A landscape with many valleys, sampled at points; each row gives a point and its height.
A ball rolls from a point to the lowest of its 2 nearest points, and stops where none of them is lower. Distance is the straight distance between rows; heights are no part of it.
J_444 h=181: |  18 |   4 |  -3 |   2 |  15 |   4 |  -7 |  29 | -10 |  16 | -10 | -11 |  -1 |  -6 | -25 | -14 |  32 | -32 | -15 |  18 |   5 | -25 | -11 |   8 |  -5 | -17 | -12 | -25 |  17 |
J_715 h=318: |  -1 |  27 |  14 |   4 |   1 | -19 |  15 | -10 | -17 | -11 |   1 |   1 | -14 |  -5 |  31 | -18 | -31 |   1 |  20 | -13 |  13 |  18 |  17 |  10 |  22 |   8 | -11 |  19 |  10 |
J_135 h=399: | -25 | -25 | -27 | -27 |   8 | -28 |   6 |  23 |  18 | -11 |   8 | -20 | -26 |   0 |  -3 |   4 |   2 |   5 |   4 |  20 |  23 |  -3 | -19 |  12 |  -6 |   6 |  21 |  -2 | -15 |
J_14 h=131: |  -2 |   5 |  22 |   2 |   5 |  11 |   6 | -13 | -16 |  -5 | -10 | -18 | -30 |  -2 | -19 |  -6 |  -6 | -19 |  21 |   9 |  -5 |   5 |  15 |  14 | -15 |   2 | -31 |   6 | -10 |
J_676 h=227: |  -6 |  34 |  14 |   6 |   6 | -11 |  20 |   5 | -10 |   1 |  21 |  20 |  -5 | -10 |  37 | -14 | -33 |  -5 |  12 | -14 |  14 |  10 |   7 | -12 |  40 |  13 |  -5 |  21 |  14 |
J_163 h=348: |  17 | -14 |  -5 |  19 | -17 |   2 |  -4 |  20 |   1 |  20 | -31 |   6 |  23 | -34 |  -1 |   5 |  -6 | -21 | -21 |  13 | -20 |  -9 | -18 |   6 |  25 |  -1 | -22 |  -3 |  15 |
J_721 h=473: |  -8 | -11 |  -4 |   4 |   4 |  -9 |  15 |  17 |  10 |  19 |  29 |  19 |   0 |  -4 |  -9 |  21 | -17 |  -7 |  -6 |   9 |  15 |  20 |  -3 | -29 |  27 |  16 |   9 |  29 |  -4 |
J_474 h=412: |  15 |  -9 | -10 |   0 |  -4 |   0 |   4 |   2 |   6 |  11 |   1 |  -5 |   3 |  -6 |  -8 |  20 |   8 |  -6 |   1 |  -3 |  -8 |  -4 | -11 | -13 |   6 | -12 |  -5 |  -2 |  -5 |
J_885 h=282: | -14 |   8 | -16 |  -9 |  17 | -42 |   5 |  22 | -12 |  -3 |  -1 |   6 |  -1 |   0 |  25 |   0 |  -6 |  13 |  -9 |  -5 |  26 |   6 |   5 |  29 |  -4 |  16 |  29 |  16 |  29 |
J_270 h=718: |  16 |  -5 |  26 |  16 | -18 |  25 | -10 | -21 |   2 |  -1 |  -1 |  11 |  27 |  14 | -22 |   4 |  10 |  16 |  -1 | -15 | -28 |  15 |  10 | -17 |   1 | -15 |  -1 |  -6 |   0 |
J_838 h=186: |   5 |  20 |  29 |   5 |   3 |  -2 |  12 | -14 | -11 |   1 |   2 | -15 | -26 |  11 |  -9 | -15 |  -1 | -11 |  25 | -11 |   2 |  33 |  27 |  -1 |   5 |  -8 | -20 |  11 |  -2 |
J_104 h=334: | -19 |  17 |  29 |  13 |  11 |  29 |  -3 | -11 |  -1 |  -3 |  28 |  31 |   9 |  17 |  -7 | -12 |  -7 |  -1 | -15 |  -2 |  -5 |  17 |  25 | -14 |  -1 |  24 |  11 |  17 |  -5 |
J_359 h=497: |   3 |   5 |  23 |   2 | -20 |  14 |  -9 | -35 |  -6 | -24 |  -3 |   4 |  18 |  17 |   8 | -10 |   1 |  39 |  19 | -22 |  -7 |   5 |  25 | -14 | -13 | -11 |  21 |  10 |   1 |
J_242 h=398: |   3 |  28 | -12 |  13 |  11 | -22 | -12 |  15 |  -6 |   2 | -15 |   7 |   7 |  -8 |  38 | -42 |  14 |  -7 |  -5 |   4 |  -1 |   2 | -15 |  43 |  -1 | -10 |  -1 | -29 |  32 |
J_844 h=440: |   7 | -10 |  14 |   0 |   3 |  27 |  18 | -16 |  -3 |  -7 |  15 |  13 |  -8 |   2 | -14 |  32 | -32 |   4 |  24 |  -3 |  -1 |  -2 |   7 |  -8 |  19 |   3 | -16 |  12 | -15 |
J_184 h=253: |   0 |  -3 |  11 |   6 |   1 |   3 |  -3 |  -6 |  -8 |   5 |   0 |   2 |   7 |  11 | -18 |  13 |  10 |  10 |  -8 |  -2 |  -4 |  10 |  22 |  -5 | -18 |   0 |  13 |  14 |   2 |
J_273 h=421: |  12 |   0 |   7 | -13 | -10 |  12 | -15 | -36 | -17 | -22 | -17 |  -8 |  17 |   8 |  15 |   6 |   7 |  38 |  13 | -26 |  -2 | -17 |  19 |  12 | -29 | -14 |  23 |  -8 |  10 |
J_700 h=496: | -21 |   3 |  -7 | -18 | -10 | -28 |  -1 | -14 |   1 | -26 |   6 |  -8 |   1 |  20 |  26 |  -8 |  -7 |  47 |  14 | -21 |  14 |  10 |  12 |  -8 |  -9 |   6 |  36 |   7 | -12 |
J_916 h=471: |  -4 |   4 |   7 |  14 | -25 |  -8 | -10 | -22 |   7 |  -9 |  -9 |   7 |  19 |   0 |  27 | -15 | -25 |  18 |   2 |  -2 | -13 |  19 |   5 | -23 |  17 |   7 |  -3 |  13 |  -7 |
J_930 h=435: |   1 |  -2 | -17 |   5 |  -1 | -41 | -10 |  19 |  17 |  14 |  -8 |  -3 |  15 |  -1 |  11 | -20 |  25 |  -1 | -27 |   4 |   0 |  17 |  -7 |  -5 |   6 |  -8 |  23 |   2 |  20 |
J_546 h=505: |   4 | -22 | -11 | -21 |   2 |  11 |  13 |  -3 |  11 |   1 |  28 |   5 | -12 |  14 | -18 |  50 |  -9 |  17 |  12 | -10 |  15 |   1 |  -3 | -21 |   0 |  -2 |  11 |  12 | -24 |
J_420 h=224: |   0 |  13 |  44 |  14 |   6 |  14 |   3 | -18 |  -1 |   4 |   5 |   1 | -18 |  11 | -25 | -14 |  -3 |  -8 |  12 |  -1 |  -5 |  40 |  37 |  -6 |  -2 |   4 | -17 |  18 |  -9 |
J_275 h=447: | -14 | -13 | -22 |   1 |  -4 | -14 |  13 |  19 |  15 |  14 |  19 |  13 |   2 | -16 |   7 |   6 | -13 | -11 | -11 |  14 |   8 |  -1 | -23 | -16 |  21 |  23 |   2 |  17 |  -4 |
J_511 h=449: |  11 |  10 | -20 | -16 |  15 |  -5 |   6 |   8 |   3 |   8 |  10 | -13 | -14 |  -5 |  15 |   2 |  27 | -11 |  10 | -23 |  11 | -21 | -25 |   6 |   1 | -18 |  -1 | -30 |   8 |
J_229 h=368: | -17 |   2 | -21 |   8 |   2 | -30 | -17 |  23 |  18 |  -6 | -16 |  -2 |   5 |  -7 |  32 | -36 |   4 |  -1 |   0 |  26 |   5 |  13 | -17 |  36 |  -5 |   3 |   9 | -18 |  15 |
J_361 h=233: |  22 |  10 |  11 |  -6 |  13 |  -9 |  23 |   7 |  -6 |  14 |  24 |   7 | -11 |   5 |  -9 |  23 |  -6 |  -3 |  21 | -26 |  22 |  25 |  11 | -17 |  33 | -20 |  -3 |  12 |  10 |
J_804 h=425: |   0 | -23 | -32 |  -7 |   0 | -14 |  11 |  27 |  19 |  18 |   2 |   8 |   6 | -24 |  10 |  16 |  -4 |  -9 | -13 |   9 |   8 | -17 | -26 |  -5 |  16 |   4 |   7 |   3 |   6 |
J_441 h=246: |  16 | -14 |  14 |   6 |   6 |  11 |  -8 |  16 | -13 |  17 | -23 |  -6 |   9 |  -4 | -43 |  27 |  11 | -13 | -15 |  20 | -10 | -14 |  12 |  10 | -13 |  -6 | -10 |  -5 |  15 |
J_550 h=279: |  14 |  27 |  27 |  15 |   8 |   0 |  18 |   1 |  -6 |   9 |  17 |  16 |  -3 |   0 |   7 |  -4 | -20 | -10 |  14 | -18 |   6 |  28 |  16 | -16 |  45 |  -6 | -13 |  16 |  11 |
J_909 h=210: |  -1 |  18 |  -1 |  18 |  -9 | -17 |  -7 |   6 |   8 |   7 |  -2 |   8 |  10 | -19 |  34 | -39 |  -9 | -22 | -12 |   2 |  -8 |  12 | -26 |   3 |  26 |  13 | -24 |  -2 |   5 |
J_727 h=406: | -12 |   1 |  -3 |  -4 |  -5 | -24 |  21 |   7 |   5 |   2 |   8 | -12 | -25 | -16 |  13 | -19 | -15 | -29 |  21 |   7 |  13 |  15 | -16 |  10 |  16 |   6 | -25 |   7 |  -8 |
J_851 h=626: | -11 | -26 |  -7 |   2 | -11 |  15 |   2 |   4 |   5 |  -5 | -16 |  -4 |  -9 | -12 | -23 |  14 | -17 | -17 |   2 |  36 | -11 | -17 | -10 |   1 | -11 |  19 | -25 |   9 | -24 |
J_431 h=422: |   4 |  22 | -26 |  -3 |  17 | -15 |  -2 |  10 |   0 |   3 |   3 |  -1 |  -1 |  -7 |  37 | -26 |  19 |  -3 |   4 | -17 |   6 | -16 | -28 |  24 |   7 | -13 |   0 | -36 |  22 |
J_952 h=702: |  12 |  10 |  13 |   8 |  -6 |  26 | -11 | -14 |  -1 |   7 |  14 |   6 |  28 |  18 | -15 |  -3 |  37 |   7 | -12 | -25 | -18 |   3 |   0 | -18 |  -9 | -19 |  15 | -16 |   5 |
J_221 h=153: |  20 |  -3 |  -4 |  -4 |  14 | -10 | -11 |  27 |   0 |  21 |  -6 | -12 |   8 |   0 | -27 |   3 |  39 | -19 | -26 |  11 |   8 | -14 |  -3 |  -5 |  -3 | -23 |   8 | -15 |  23 |
J_892 h=554: | -22 |  -5 |  -8 |  -8 | -17 | -30 |  -5 | -11 |  14 | -16 |  -1 |  -9 |  -2 |  15 |  12 | -16 |   1 |  30 |   7 |  -7 |   5 |  28 |   8 | -13 | -15 |   9 |  27 |  14 | -19 |
J_935 h=415: |   5 |   8 | -18 |  10 |   3 | -19 | -13 |  28 |   7 |  18 | -12 |   7 |  22 | -10 |  11 | -20 |  22 |  -5 | -36 |   3 |  -6 |  -3 | -16 |   5 |   6 |  -4 |  13 | -10 |  26 |
J_611 h=188: |  10 |  21 |  35 |  10 |   0 |  54 |  -2 | -38 | -11 | -24 |  19 |  15 |  12 |  17 |   1 |  -5 |  -1 |   5 |  13 | -28 | -23 | -13 |   7 | -13 |   9 | -15 | -12 | -22 |  -7 |
J_692 h=330: |   1 | -29 | -19 | -14 |   6 | -19 | -13 |  28 |  11 |  -1 | -12 | -20 |  -9 |   3 | -26 |   9 |  14 |  -7 | -13 |  30 |  13 | -18 |   3 |   7 | -20 |  -5 |  15 |  -3 |   2 |
J_98 h=663: |   8 |   0 | -16 |  11 |  -5 |  11 | -17 |   3 |   0 |   7 |  -4 |  19 |  40 |  -8 |  19 |   9 |   2 |  16 | -33 | -10 | -13 | -19 | -14 |  -3 |   4 |   4 |  16 | -10 |  16 |
J_783 h=385: |  -6 |  -8 | -10 |   6 |  12 |  -6 |   8 |  42 | -11 |  14 | -15 |  17 |   1 | -24 |   1 | -11 |  -3 | -30 | -15 |  33 |  16 | -24 | -12 |  34 |  -3 |  16 | -14 |  -4 |  22 |
J_814 h=407: | -11 | -25 | -38 | -11 |   1 | -17 |   4 |  33 |  32 |   8 |  -3 |   7 |   5 | -27 |  27 |   0 |  -8 |  -4 | -11 |  13 |  10 | -20 | -38 |  13 |  13 |   9 |  10 | -14 |  11 |
J_393 h=284: |  -5 |  16 |  13 |  17 |  -8 | -17 | -14 |   1 |   1 |  10 |  -6 |   3 |   9 |  -2 |  16 | -37 |   4 | -10 | -19 |   6 |  -7 |  29 |   4 |   0 |  -1 |  13 |  -9 |  11 |   8 |
J_672 h=310: | -22 |   6 |  23 |   3 |   3 |  30 | -10 | -13 |   1 |  -1 |  16 |  -1 | -12 |  19 | -31 | -18 |  18 | -12 | -12 |  20 |  -2 |  12 |  13 | -14 | -31 |  15 |  -9 |   7 | -23 |
J_23 h=547: |   2 |  31 |  30 |   9 |  -4 |  12 |  -4 | -32 | -12 | -10 |   4 |  -4 |   7 |  17 |  12 | -33 |  11 |  12 |  18 | -30 |  -7 |  15 |  27 |  -7 |  -6 | -12 |   6 |   1 |   6 |
J_434 h=557: | -20 |   4 | -21 | -21 | -11 |  -3 |   2 | -23 |   9 | -28 |   5 |  -8 |  -9 |   8 |  25 |  -1 | -15 |  26 |  16 | -10 |   2 |  -8 | -16 | -12 |   1 |  12 |  10 | -11 | -31 |
J_882 h=583: | -15 | -28 | -13 | -13 | -16 |  -1 |   2 | -12 |   7 | -19 | -16 |  -9 | -12 |   4 | -13 |  25 | -20 |  20 |   5 |  17 |  -1 |   1 |   7 |   0 | -17 |  15 |   4 |  19 | -33 |
J_514 h=439: |  -8 | -21 |  -7 |  -8 | -11 | -26 |  19 |   5 |  11 |  -3 |  -2 | -19 | -29 |  -8 |  -7 |   1 | -17 | -13 |  24 |  12 |   7 |  19 |  -4 |  -4 |  10 |   4 | -14 |  17 | -23 |
J_70 h=309: |  -5 |   0 |  25 |   4 |   1 |  26 |  -5 | -24 | -17 |  -8 |  -9 |   1 |   7 |  15 | -26 |   6 |   9 |  18 |   4 |  -6 | -12 |   0 |  33 |  12 | -36 |   2 |   5 |   9 |   2 |
J_880 h=397: |   4 |  -4 | -13 |   9 |   8 | -19 |   0 |  34 |  -4 |  14 | -20 |  16 |  14 | -22 |   9 |  -8 |  -1 | -17 | -24 |  19 |   5 |  -9 | -11 |  25 |   7 |  12 |  -2 |   5 |  30 |
J_13 h=274: |  14 |   4 |  -5 | -13 |  -7 |  -8 |   9 | -18 |   7 |  -2 |  20 | -11 | -10 |  18 |   1 |  17 |   4 |  24 |  25 | -32 |  10 |  16 |   6 | -28 |   9 | -28 |   9 |  -1 | -15 |
J_540 h=243: |  -2 |   8 |   2 |   7 |   4 |  23 | -12 |  -3 |  -4 |   1 |  -4 |  -7 |   2 |   8 | -15 | -15 |  24 | -14 | -11 |   8 | -15 | -18 |  -9 |   0 | -25 |  -5 | -12 | -21 |  -9 |
J_607 h=389: | -14 |   6 |  12 |  14 | -23 | -15 | -15 | -15 |  12 |  -7 |  -8 |  11 |  13 |  -1 |  31 | -35 | -27 |   9 | -11 |  10 | -12 |  31 |  10 |  -8 |   5 |  29 |  -8 |  23 |  -5 |
J_784 h=361: | -21 |   8 |   2 |   4 |   5 |  28 |   2 | -11 |  -7 | -14 |  14 |  24 |   4 |   9 |   9 |  10 | -30 |  15 |  -7 |   1 |  -1 | -16 |   8 |  -2 |  -6 |  30 |   7 |  16 |  -9 |
J_923 h=378: |  21 | -12 |  -7 |  14 | -19 |   4 | -14 |   6 |  10 |  14 | -21 |  -2 |  27 | -14 |  -5 |   5 |   9 |  -2 | -22 |   1 | -28 |   1 | -12 | -11 |  13 | -14 |  -5 | -10 |   3 |
J_408 h=504: |   1 |  -1 | -25 | -21 |  13 | -21 | -11 |   7 |  11 |   6 |  10 | -10 |   3 |  12 |  14 |   4 |  31 |  23 | -16 | -23 |  13 |  -7 |  -4 |  -3 | -14 | -12 |  41 | -15 |  12 |
J_449 h=609: |  -1 | -29 | -13 |  -5 | -13 |  12 |  -6 |  -7 |   9 |  -8 | -18 | -12 |  -7 |   1 | -22 |  25 |  -1 |   4 |   1 |  21 | -16 | -11 |   1 |  -5 | -19 |   2 |  -8 |   2 | -26 |
J_39 h=390: | -25 | -28 | -32 | -12 |   0 | -17 |   4 |  31 |  30 |  -7 |  -3 |  -5 | -10 | -17 |  10 |  -6 |  -9 |  -5 |   1 |  30 |  13 | -15 | -33 |  18 |  -1 |  13 |   7 | -14 |  -5 |
J_755 h=349: | -20 |   8 |  30 |   8 |   5 |  41 |  -4 | -25 | -15 | -15 |  -5 |   3 | -10 |  17 | -24 | -11 |  -1 |  -1 |   2 |   9 | -14 |   3 |  29 |  13 | -38 |  21 |  -8 |  11 | -15 |
J_33 h=480: |   3 |   3 | -16 | -17 |   3 |   0 |  10 |  -6 |   1 | -11 |   1 | -25 | -26 |  -5 |   9 |  -2 |   7 |  -9 |  24 | -12 |   3 | -16 | -19 |  12 |  -1 | -11 | -16 | -22 | -15 |
J_818 h=278: | -11 |  13 |  18 |   4 |   3 |  26 | -10 | -15 |  -2 |  -3 |   5 | -15 |  -4 |  21 | -27 | -23 |  32 | -11 |  -6 |   4 |  -9 |  -1 |   8 | -10 | -35 |  -4 |  -6 | -11 | -18 |
J_254 h=541: |  -2 | -27 | -22 | -31 |  -7 |   4 |   1 |  -9 |   7 |  -8 |   4 |  -6 | -13 |   7 |  -1 |  44 | -12 |  28 |   9 |  -8 |  13 | -11 |   0 |  -7 | -10 |   5 |  22 |   5 | -24 |
J_194 h=463: |  -2 | -13 |  -2 |  -6 |  -6 |   1 |  22 |  -4 |   6 |   2 |  11 |  -4 | -21 |  -7 |  -7 |  16 | -24 |  -8 |  23 |   4 |   5 |  12 |  -6 | -15 |  15 |   6 | -17 |  17 | -25 |
J_281 h=595: | -11 |  -9 | -23 |  -5 | -12 |   1 |  -8 | -12 |   9 | -16 | -10 |   2 |   9 |  -6 |  22 |   6 | -19 |  18 |  -3 |   0 |  -9 | -16 | -15 |  -1 |   1 |  12 |   4 |  -2 | -15 |
J_316 h=327: |  18 |  -9 |  17 |  19 | -15 |   2 |   8 |  13 |  -3 |  24 | -23 |   6 |  10 | -27 | -19 |  12 | -13 | -28 |  -6 |  13 | -16 |   7 |  -5 |   2 |  30 |   0 | -30 |   8 |  11 |
J_19 h=305: |  17 | -10 |  23 |  15 |  -8 |  19 |   5 |  -6 |  -3 |  11 | -14 |  -3 |  -1 | -13 | -29 |  13 |  -9 | -22 |   9 |  10 | -23 |   8 |  -1 |  -3 |  17 |  -6 | -34 |   0 |  -7 |
J_703 h=470: |  11 |  10 | -15 |  -3 |   2 | -30 |  -4 |   5 |   5 |  11 |   0 |  -5 |  14 |   4 |  23 |  -6 |  24 |  14 | -14 | -28 |   5 |   9 |   1 |  -8 |   4 | -20 |  26 |  -8 |  20 |
J_264 h=199: |  -1 |  -1 | -13 | -19 |  16 | -21 |  -2 |   5 | -16 |  -1 |  -5 |   2 |  -1 |   3 |  19 |  20 |  -3 |  23 |  -6 | -18 |  24 | -14 |  14 |  28 | -14 |   6 |  29 |   7 |  20 |
J_612 h=436: |   9 |  -7 |  -1 |   2 |  -6 |  15 |  -3 |  -3 |  13 |  11 |  13 |  -6 |   2 |   8 | -24 |   8 |  23 | -14 |  -7 |   3 | -16 |   6 | -14 | -32 |   7 | -17 |  -9 | -13 | -20 |
J_138 h=338: | -20 |  -3 | -17 |  -2 |   5 | -41 |  -2 |  23 |  12 |  -2 |  -4 |   1 |  -5 |  -7 |  23 | -21 |  -3 |  -5 |  -4 |  17 |  16 |  14 | -11 |  24 |   2 |  14 |  13 |   5 |  10 |
J_925 h=281: |  14 |   0 |  26 |  14 |   7 |  30 |   9 |   6 | -17 |  15 |  -8 |   5 |  -3 |  -9 | -38 |  22 |  -3 | -26 |   3 |  14 | -14 | -16 |   4 |  13 |   2 |   1 | -28 |  -4 |   7 |
J_800 h=271: |  -5 |  18 |  40 |  15 |  -2 |  14 |  -3 | -16 |  12 |   3 |  21 |  17 |  -1 |  14 |  -5 | -24 |  -8 |   0 |  -1 |  -5 |   1 |  45 |  32 | -24 |   7 |  15 |  -3 |  22 | -11 |
J_618 h=163: |  12 |  17 |  38 |  12 |   8 |  44 |   9 | -32 |  -6 | -15 |  19 |  14 |  -4 |  16 | -12 |  -3 | -11 |  -3 |  21 | -20 | -15 |   8 |  18 | -11 |  19 | -14 | -20 | -14 | -13 |
J_899 h=630: |  -9 |  -7 | -18 |   6 | -18 |   0 | -16 |  -8 |  10 | -11 | -12 |  19 |  37 | -10 |  34 |   9 | -25 |  29 | -22 |   3 | -14 | -16 | -10 | -13 |   8 |  18 |  18 |   5 |   0 |
J_489 h=477: |  -2 | -21 |  -9 | -16 |  -2 |  10 |  10 |  -1 |  16 |   1 |  25 | -10 | -18 |  10 | -35 |  33 |   7 |  -1 |   7 |   9 |   6 |   5 |  -5 | -30 |  -7 |  -5 |   4 |   5 | -32 |
J_333 h=366: |  -5 | -22 | -17 | -18 |   4 | -29 |   4 |  14 |   7 |   0 |   5 | -21 | -22 |   5 | -18 |  14 |  14 |   0 |  -1 |  13 |  19 |   4 |   2 |  -4 |  -8 |  -5 |  18 |   9 |  -7 |
J_394 h=192: |   6 |   4 |   5 |   0 |  14 |  -3 |  -4 |  14 |  -8 |  15 |   6 |  -5 |   1 |  10 | -27 |  10 |  34 |  -8 | -19 |   6 |   8 |  -2 |  11 |  -6 | -16 | -15 |  13 |  -1 |  15 |
J_235 h=291: | -13 |   4 |  -6 |   5 |   7 |  27 |  -5 |  -7 | -13 |  -8 |  -3 |   6 |   1 |   4 |  -2 |   4 |  -4 |   1 | -10 |   5 |  -8 | -23 |  -4 |  12 | -24 |  15 |  -5 |  -2 |  -6 |
J_766 h=286: |  13 | -25 |  -6 |  -5 |   6 |   3 | -17 |  19 |  -4 |   4 | -30 | -14 |   6 |  -3 | -30 |  21 |  17 |  -8 | -18 |  23 |  -1 | -26 |  11 |  13 | -29 | -10 |   4 | -10 |  10 |
J_661 h=209: |  10 |  18 |  10 |  15 |  13 |   9 |  -8 |  18 | -25 |  11 | -24 |   1 |  -2 |  -7 | -10 | -19 |  15 | -24 | -11 |  10 |  -5 | -16 |   0 |  28 | -12 |  -5 | -23 | -17 |  22 |
J_382 h=211: |  14 |   0 |  -2 |   2 |   7 |  11 | -10 |   8 |  -2 |   3 | -13 | -25 |  -7 |  -1 | -22 | -18 |  32 | -27 |  -3 |  14 | -11 | -18 | -10 |   0 | -13 | -21 | -22 | -30 |  -6 |
J_472 h=374: |  -5 |  13 |   0 |   0 |   3 | -20 |  18 |   4 | -12 |   0 |  -3 |  -5 | -18 | -11 |  15 | -12 | -16 | -14 |  14 |  -2 |   9 |   7 |   3 |  23 |   9 |   6 | -15 |  13 |   8 |
J_868 h=372: | -17 | -24 | -21 |  -4 |   4 | -19 |  -1 |  41 |  13 |   0 | -13 |   5 |  -6 | -19 |   2 | -16 |  -9 | -20 |  -4 |  44 |  19 | -17 | -17 |  32 |  -9 |  14 |  -1 | -10 |  10 |
J_73 h=394: |  12 |   3 |  13 |  -6 |   8 |  30 |   6 | -17 | -16 |  -7 |  12 |  15 |   1 |   2 |   3 |  34 | -25 |  10 |  12 | -15 |   0 | -18 |   7 |   4 |   9 |   0 |  -4 |   2 |   3 |
J_488 h=299: |  19 |  19 |  16 |   5 |   3 |  34 | -10 | -28 | -20 | -10 |   4 |  11 |  21 |   3 |  15 |  11 |  -6 |  13 |   2 | -23 | -16 | -24 |  -1 |   1 |   5 | -13 |  -3 | -20 |  11 |
J_17 h=687: |   7 |   3 |   6 |  15 |  -4 |  30 | -19 |  -5 |  -5 |   6 |   5 |  19 |  43 |  11 |  -8 |   2 |  29 |  11 | -31 | -20 | -21 | -14 |  -4 |  -9 | -14 |  -6 |  24 | -14 |  15 |
J_52 h=234: |  16 |   9 |   9 |  11 |   8 |   6 |   6 |   3 | -30 |   2 | -33 |  -3 |  -6 | -24 |  -3 |  -5 |  -5 | -21 |   9 |  11 |  -4 | -19 |   0 |  45 |  -3 |  -2 | -34 |  -7 |  23 |
J_59 h=98: |  -1 |  15 |  -9 |   4 |  -6 | -29 |  12 |   9 |   7 |   5 |  12 |   7 |   2 | -16 |  35 | -13 | -22 |  -6 |   9 |  -9 |   4 |  10 | -18 | -13 |  35 |   5 |  -6 |   8 |   3 |
J_572 h=457: |  -7 | -13 | -11 | -10 |  -2 |  13 |  -3 |  -4 |  18 |   4 |  23 | -13 | -13 |  16 | -38 |  10 |  26 | -11 |  -4 |  17 |  -1 |  -2 | -15 | -39 | -10 |  -8 |   2 |  -9 | -32 |
J_842 h=180: |   8 |   5 |   6 | -14 |  13 | -15 |  20 |  -2 |   0 |   9 |  29 | -10 | -26 |  18 | -21 |  14 |  11 |   6 |  17 | -17 |  25 |  33 |  17 | -23 |   8 | -22 |  13 |  16 |  -7 |
J_217 h=392: |  -6 |  16 |  13 |  14 |   8 |  16 |   3 |   1 |  -6 |   2 |  21 |  28 |  15 |  11 |   7 |   6 | -17 |   3 |  -9 | -11 |  -3 |   4 |  10 | -13 |  15 |  12 |   8 |  15 |   8 |
J_68 h=184: |   2 |  -5 |  11 |   1 |   5 |  18 |  16 |  -8 | -23 |  -8 | -21 | -12 | -23 | -20 | -16 |  11 | -22 | -19 |  20 |  15 |   0 | -19 |   4 |  34 |  -9 |   6 | -37 |   5 |   0 |
J_594 h=396: |   5 |   3 |  -6 | -23 | -13 | -17 |  -6 | -22 |   1 | -16 |   5 |  -9 |   1 |  17 |  26 |   9 |   6 |  47 |  19 | -36 |  14 |   0 |  10 | -19 |  -3 | -21 |  31 |  -4 |  -5 |
J_803 h=514: |  -5 |   8 | -18 | -24 |   1 |  -4 |   6 | -21 |  -2 | -26 |   5 | -21 | -19 |   2 |  26 |  -5 |  -9 |  13 |  31 | -19 |   7 | -16 | -20 |  12 |   4 |  -3 |  -5 | -24 | -21 |
J_29 h=326: |  13 |  -4 |  -3 | -16 |  -2 | -17 | -13 | -20 | -16 | -12 | -18 |  -5 |  10 |   6 |  23 |  12 |  -6 |  39 |   4 | -23 |   8 | -10 |  23 |  17 | -16 |  -8 |  24 |   5 |  20 |

Where does a ball stop that starts at each point below?
J_672 | J_221
J_916 | J_59
J_892 | J_842
J_17 | J_264
J_784 | J_221
J_449 | J_441
J_217 | J_14
J_851 | J_441
J_755 | J_221
J_242 | J_264
J_844 | J_618
J_923 | J_441

Call two points neighbours if one is among the 2 nearest of the other. Go from one point of each pair to the other, from neighbour to neighbour, staying as low as possible. Name the highest point that can't be avoided.
J_14, J_842 | J_23
J_441, J_618 | J_721
J_264, J_618 | J_408
J_842, J_676 | J_550
J_618, J_59 | J_194
J_14, J_221 | J_52
J_868, J_441 | J_135

Write out the way that a ball takes from each point below.
J_135 | J_333 J_692 J_766 J_441
J_703 | J_930 J_935 J_880 J_783 J_868
J_572 | J_612 J_474 J_923 J_163 J_316 J_19 J_925 J_441
J_803 | J_33 J_511 J_431 J_242 J_229 J_138 J_885 J_264
J_952 | J_17 J_98 J_899 J_281 J_434 J_803 J_33 J_511 J_431 J_242 J_229 J_138 J_885 J_264
